Points on a hilly landscape, in no order, each with its height.
From any point a ball takes the steepest step (drop divided by distance) to one of its 4 nearest points. It stops when none of these is lower. Distance is the straight distance between rows; heights are no part of it.
q_821: [ 83  99  86 104  93 104  93  88  95  88 108  94 111  92 100  94  96  95
 101  98  88]  h=5.28
q_154: [104 100  99 113  84  84  86 109 121  95 105 110  85  81 127  95 120 107
 106  88  90]  h=7.63
q_411: [ 86 103  93  95 116 103 101  92  80 100  90  95 109  95  89 122  85  78
  93 108  94]  h=2.64
q_814: [100 110  86 114  98  99 116 114 105 119 104 116  92 113  91 101 116  88
 123 109 112]  h=2.82
q_469: [ 99 112 119  86 142 122  92 117  94 114 103 116 107  99 109  98  95  96
 125 129 104]  h=3.63
q_207: [112 108 105  90 130 102  92  95  95  79  78  84  98  90 108 104 102 106
 104 109  84]  h=6.72
q_347: [ 85  89  85  94  92  88 102  96  92  90 122 105 105 111  85 114  85  69
  84  80 102]  h=5.10
q_527: [ 99 111  93 114  96 104 103 106 114 117  98 111  79 106  96 102 122 105
 116 108 104]  h=2.30
q_63: [ 92  89  84 114  72  85  99  82  97 107 110 119  93 102  97 105 125  78
 106  93 101]  h=4.16
q_569: [ 97  93 104 103  69 102 101  97 107 107 115  93 104  95 103  94  79 117
  71  77 104]  h=3.59
q_70: [106 102 102  85 117 120 105 112  81 104  84  92 103  99 104 106  94  90
 103 125  97]  h=2.32
q_929: [ 86  98  90  95  98 105 104  86  87  88 111  96 106 105  86 110  86  82
  88  88 103]  h=4.64
q_588: [ 96  97 125  92 122 100  97  88  97  87  82  83 127  91  91  97  79 106
  94 100  92]  h=6.86
q_826: [ 95  89 103 105  77  89  87 103 118 102 115 104 101  93 108  88 104 115
  90  77 104]  h=4.15
q_717: [107 115 102 110  83 101  98 100 110 106 104 110  80  99 109  99 120 114
 116  92  91]  h=4.47
q_772: [104 110  96 103 120 114 109 118 110 110 103 105  96 113 101  95 112  92
 115 117 106]  h=3.18
q_942: [101  89  94 108  67  86  90  92 116 103 111 109  97  91  99  87 107  98
 102  90 102]  h=4.30
q_648: [101  91 105 113  75  88  94  99 114  94 111  90  95  90 107 101  97 120
  77  80 110]  h=3.92
q_544: [104  82 103 110  60  88 106 101  98 100 109  97 100  94 102  98  86 110
  65  82 114]  h=3.78
q_517: [ 91 109  77  97 106 102 105 107  75 104  97  95  96 112 103 108 101  78
 102 119  96]  h=5.60
q_862: [111 105 120  94 146 129  90 118  96 109  92 106 103  91 108  94 100 102
 120 125  99]  h=3.27
q_219: [ 95 118  94 112 113 107 112 125  93 115 107 132 110 113  96  86 112  91
 125 116 110]  h=5.90
q_237: [105 103  89 114  75  88  99 101 116 114 108 113  69 104 104 105 115 105
 117 101  94]  h=3.82
q_104: [ 99  92  93 101  53  82 106  90  95 101 123 106 104 121  93 122  92  82
  67  73 104]  h=4.11
q_380: [ 98  84  91 110  71  85  90  85 107 105 113 110 100  97 101  94 116  89
  96  84 101]  h=4.39
q_832: [126 107 102 108 109 100  86 120 137 106  97 118  80  99 111 106 137 132
 114  90 104]  h=3.32
q_594: [100  84 109  95  77 101  99 102  98 101 106  79 100  83  98  93  75 132
  78  83 116]  h=2.97
q_367: [ 93  81  94  92  95  88  79  98 113  86 104  86 107  87 109  84  99 125
  85  84 114]  h=7.37
q_279: [ 85  94  86  78 109 103 117  87  73  92  99  96 128 103  87 124  70  63
  96  88 102]  h=4.98
q_827: [ 97 113 115  99 133 121  96 123  94 111  99 119 109 102 108  88  99  92
 125 130  98]  h=3.95
q_276: [125 109 103  85 133 103  89 103 101  99  82  97  96 101 110  93 104 121
  97 109  82]  h=4.87
q_493: [ 83 110  98  78 115 106 107  85  78 103  86  81 112  94  89 106  86  78
  97 108  92]  h=2.15
q_49: [106 102  95 116  80  91 105  99 112 114 110 104  87 104 103 100 123  96
 119 106  94]  h=3.21
q_234: [103 112 104 117 114 107 105 115 118 107  97  94  92 113 100 100 121  98
 110 112  91]  h=4.83
q_899: [102  91 107 102 107  96  84  91 102  84 100  93  94  94 114  85  91 115
 102  96 100]  h=1.75
q_448: [104 106 107  93 136 114  93 108 103 111  92  97 102 108 112 100 104  95
 108 120 101]  h=2.14
q_163: [ 94  97 103 111  87  89  93  94 107 100 105 105  89  99 102  94 118  99
 108 102  90]  h=3.98
q_590: [ 92  89  87 103  79 101 109  80 101  87 112  99 106 104  89  93  87  94
  74  83 110]  h=4.07
q_355: [ 97  97 107  90  92 102  92  85  94  88 111  93 113  93 106  90  80 116
  89  81 106]  h=6.06
q_143: [117 107 101 105 110  96  82 110 121  94  90 110  81  98 122  97 116 128
 105  96  92]  h=5.63
q_661: [ 87  89  91 111  86  90  99  97 109  97 108 103 101 100 104  88 105  98
  94  91  95]  h=4.46
q_359: [108  98 102 100  98  82  80 101 105  82 101  94  90  93 112  85 100 119
 110  89  95]  h=8.63
q_935: [107 102 120  83 135 103 101  97  85  83  76  85 118  81  92 103  97  99
 100 111  88]  h=7.39
q_691: [ 77  95  81 109  94  90 104  94  97  95 108 100  93  99 100 107 105  77
 102 104  94]  h=1.56
q_51: [ 93 103  92 116  72  94 100  95 107 108 105 107  90 105  98 100 117  71
 117  98  94]  h=4.18
q_463: [ 95  84  84 117  69  88  94  87 100 111 119 119  80 110  98 108 123  87
 119  96  95]  h=4.66
q_350: [ 82 103  90  74 113 106 113  90  67  97  85  95 117 100  88 117  92  77
 103 110 101]  h=1.10
q_845: [ 96 117  92 107 104 119 122 116  94 118  96 106  88 112  93 102 107  85
 111 102 108]  h=4.12
q_246: [102 101 127  82  97 101 121  93  88  82  78  72 129  93  96 100  69 104
  69  91  99]  h=5.88
q_232: [100  94 104  88  90 101 100  80  94  85 108  90 115  99  90  98  72  98
  69  90 107]  h=3.99
q_36: [117 104 125  81 148 121  85 123  93  98  78  93 109  90  98 109 114 113
 114 122  99]  h=3.80
q_155: [ 86  97  92 110  81  89 101  82  97  96 115 108  94 105  93  92 115  79
 103  92  92]  h=3.62
q_442: [ 84 100  82  98  99  92 102  95  76  94 109  96 109 110  95 105  92  66
 106  91 102]  h=5.14
q_749: [ 95  97  98  98  70 103  98  85 104  92 115  93 107  84  99 107  77 112
  78  86 109]  h=3.84
q_311: [118  97 111  80 141 113  97 102 105 103  78  95  94 103 102 104 106 112
 108 114  92]  h=1.96
q_767: [ 99 106 105 102 128 117  99 114  98 115  98 102 104 109 105 103 108  93
 104 114  99]  h=3.06
q_99: [112 102  99 106  83  83  80 113 121  99  97 108  80  99 124  95 136 121
 111  87  95]  h=6.84
q_759: [ 97 115 102 109 119 106 112 119 104 122 104 112  99 120  98  97 108  91
 103 121 105]  h=4.01
q_709: [107  98  95  87 113  88  81 106 106  74  96  99  88  92 117  96 113 133
 104  89  91]  h=7.12
q_386: [ 94  99  95  92 108 104  99  81  87  90  87  92 111  95  90 103  85  88
 106 104  91]  h=4.84
q_65: [ 94 116  86 103 108 107 104 104  95 111  99  90  97 108  97  97 102  88
 108 128  85]  h=5.32
q_608: [105  87 110  91 107 100 103  80  99  85  86  90 126  93  90  91  75 122
  98  95  95]  h=6.85
q_956: [ 92  94  84  81 108  95 112  86  74  85  96  87 122  95  94 118  71  72
 103  94 104]  h=3.91
q_61: [110 108  95 111  98 100 100 101 109 103 108  98  87 106 106 100 117  94
 104 109  90]  h=4.17
q_4: [ 86  90  95 110  88  93  84  92 105  95 101  94 103  96 101  86  94 111
  89  87 107]  h=5.33
q_407: [102  90 104 106  88  87  86 100 117  98 113 107  96  83 107  88 100 114
  89  70 117]  h=4.57
q_543: [ 91 105 100  92 114  97 113  92  73  92  87  92 122  87  83 103  80  79
 100 103  96]  h=3.30
q_536: [102 105  90 113  89 100 108 103  97 100 109 106  79 105  95 107 115  89
 116 103  98]  h=3.48
q_313: [106 104 109  79 121 114 102 101  89 105  85  84 106  94 102 106 103  89
 111 124 102]  h=2.31
q_228: [ 97 102  92  87 119 101  94  86  83  90  88  85 110  91  97 105  93  95
 109 111  87]  h=6.41
q_78: [105 110 102 112 117 105 109 122 118 119 102 121  87 108  98  92 127 113
 123 103 109]  h=2.10
q_535: [120 118 104 117 125  94  96 115 129 116  95 120  95 111  98  90 129 117
 126  96 107]  h=2.34
q_387: [104  80 106  96  85 108 120  82  95  95  95  84 111  93  91 100  76 110
  85  95 108]  h=3.02
q_356: [ 96  81 110  92  72 101 109  83  90  89  86  70  99  87  99 112  70 126
  81  87 115]  h=1.61
q_288: [ 95  93  99 102  64  97 100  95  95  88 114  91 103 108  95 112  76 100
  67  90 104]  h=3.87
q_264: [ 94  93 102  96  68  90 104  92 105  96 112 100 100 109  92 106  89  94
  63  77 106]  h=3.93
q_760: [100  95 137  86 109 109 117  94  98  81  84  68 137  91  94  94  66 112
  85  98 100]  h=5.99
q_612: [ 97  91  94 108  46  86 112  96  89  97 118  98  97 110  96 112  90  89
  68  78 104]  h=3.97
q_763: [ 97  88 107  90 101 102 118  84  86  96  93  96 123  97  78 113  67  86
  76  94 104]  h=4.42
q_947: [ 97 117  96 106 113 108 101 110 104 108  94  97  86 106  99  99 108  99
 109 120  98]  h=4.14
q_999: [126 109  93  97 118 107  75 111 120  88  92 106  79  90 114  96 114 126
 110 101  89]  h=5.09
q_294: [109 104 104 103 109 105  90 103 109  97  90 101  87 100 105  91 111 115
 105 112  81]  h=6.00
q_69: [ 89  88 107  87 103 103 121  80  92  84  88  89 123  97  87 117  73 101
  82  94 105]  h=2.07
q_342: [117 109 114  73 139  99 105 100  92  87  74  79 106  90 102 100 110 102
  94 121  83]  h=7.33
q_275: [ 98 123 107 103 123 112 102 125  89 112  99 137 108 106  98  86  98  69
 126 129  99]  h=5.70
q_410: [ 97  97 109  89 133 126  98 112  89 120  93  94 107 104 100  99 102  90
 116 134 105]  h=1.53
q_820: [112 106  95 112 102 100  90 100 121 110 106 119  72 112 101  97 126 118
 123 102 105]  h=0.97
q_598: [126 111 104  95 105  98  89 110 136  94  97 117  68  85 123 100 132 139
 105  89 103]  h=4.65
q_541: [ 92  81 103 119  37  81 102  91  85  98 112  94  98  88  99 115  86 107
  67  78 104]  h=4.13
q_468: [121 102 104  95 139 119  82 110 112  88  90  98  93 106 101  96 113 118
 116 113  89]  h=3.86
q_497: [103 107 109 113 135 108 109 123 117 106 104 115  97 108 103  97 113 111
 119 107 106]  h=2.42
q_561: [ 98  91  92 100  69  85 102  92  97 102 114 113 101 119  90  99  97  97
  73  81 104]  h=4.04
q_836: [103  96 126  86  95 101 123  85  97  89  82  77 118  90 105  95  65 121
  87  80  96]  h=4.99
q_169: [105 101  94 116 106  99 105 103 115 123 108 130  94 118  89  90 119  97
 125 113 121]  h=0.70
q_496: [ 93 114  85 107 115 112 113 122  94 115 104 108  95 112 102 101 103  80
 106 120 106]  h=4.09
q_677: [ 89 121 107 109 131 109 114 123 106 115 104 122 104 107 100  90 113  86
 113 125 107]  h=4.88
q_912: [ 97 105  94 113  91  95  86  96 102  89 101  99  98  95 118  82 111 111
 106  93  85]  h=6.17
q_301: [ 96 106  88  85 104 113 107 116  74 114  93 106 102 109  98 107  76  71
 107 117 103]  h=5.89
q_17: [ 89  93  92 113  81  86 102  99  95 103 108 106  82 111  92 110 125  76
 109  93  99]  h=4.28
q_548: [100 109 100  88 124 107  93 104  89 103  95  80 100 101 104  98 101 105
 103 124  81]  h=4.23
q_818: [108  98  91 117 106  97  89 105 114 137 116 136  81 108  92  85 121 113
 131 108 117]  h=2.76
q_322: [105  87 113 104  70  86  83 104 110  96 115  76  98  87 117 100  87 128
  67  82 119]  h=4.00
q_167: [104  94  92 113  46  77 105  94  98 111 118 107 100 103  99 118  94  90
  69  72 102]  h=4.10
q_979: [ 98  85 112  86  85  94 121  79  91  88  81  82 116 100  80 103  66 104
  87  90 103]  h=3.83

For each start below, name the point where the ball stops.
q_65: q_410
q_759: q_410
q_677: q_410
q_496: q_410
q_541: q_356
q_288: q_356

Call two points neighbours if one is among the 4 nearest of the other. Go from one point of each pair to the other, from neighbour to neighbour, staying as low as possible. Name the highest point that can't be avoided.
q_169 / q_820: q_78
q_69 / q_169: q_942
q_169 / q_899: q_4
q_820 / q_691: q_51
q_311 / q_410: q_448
q_356 / q_69: q_387
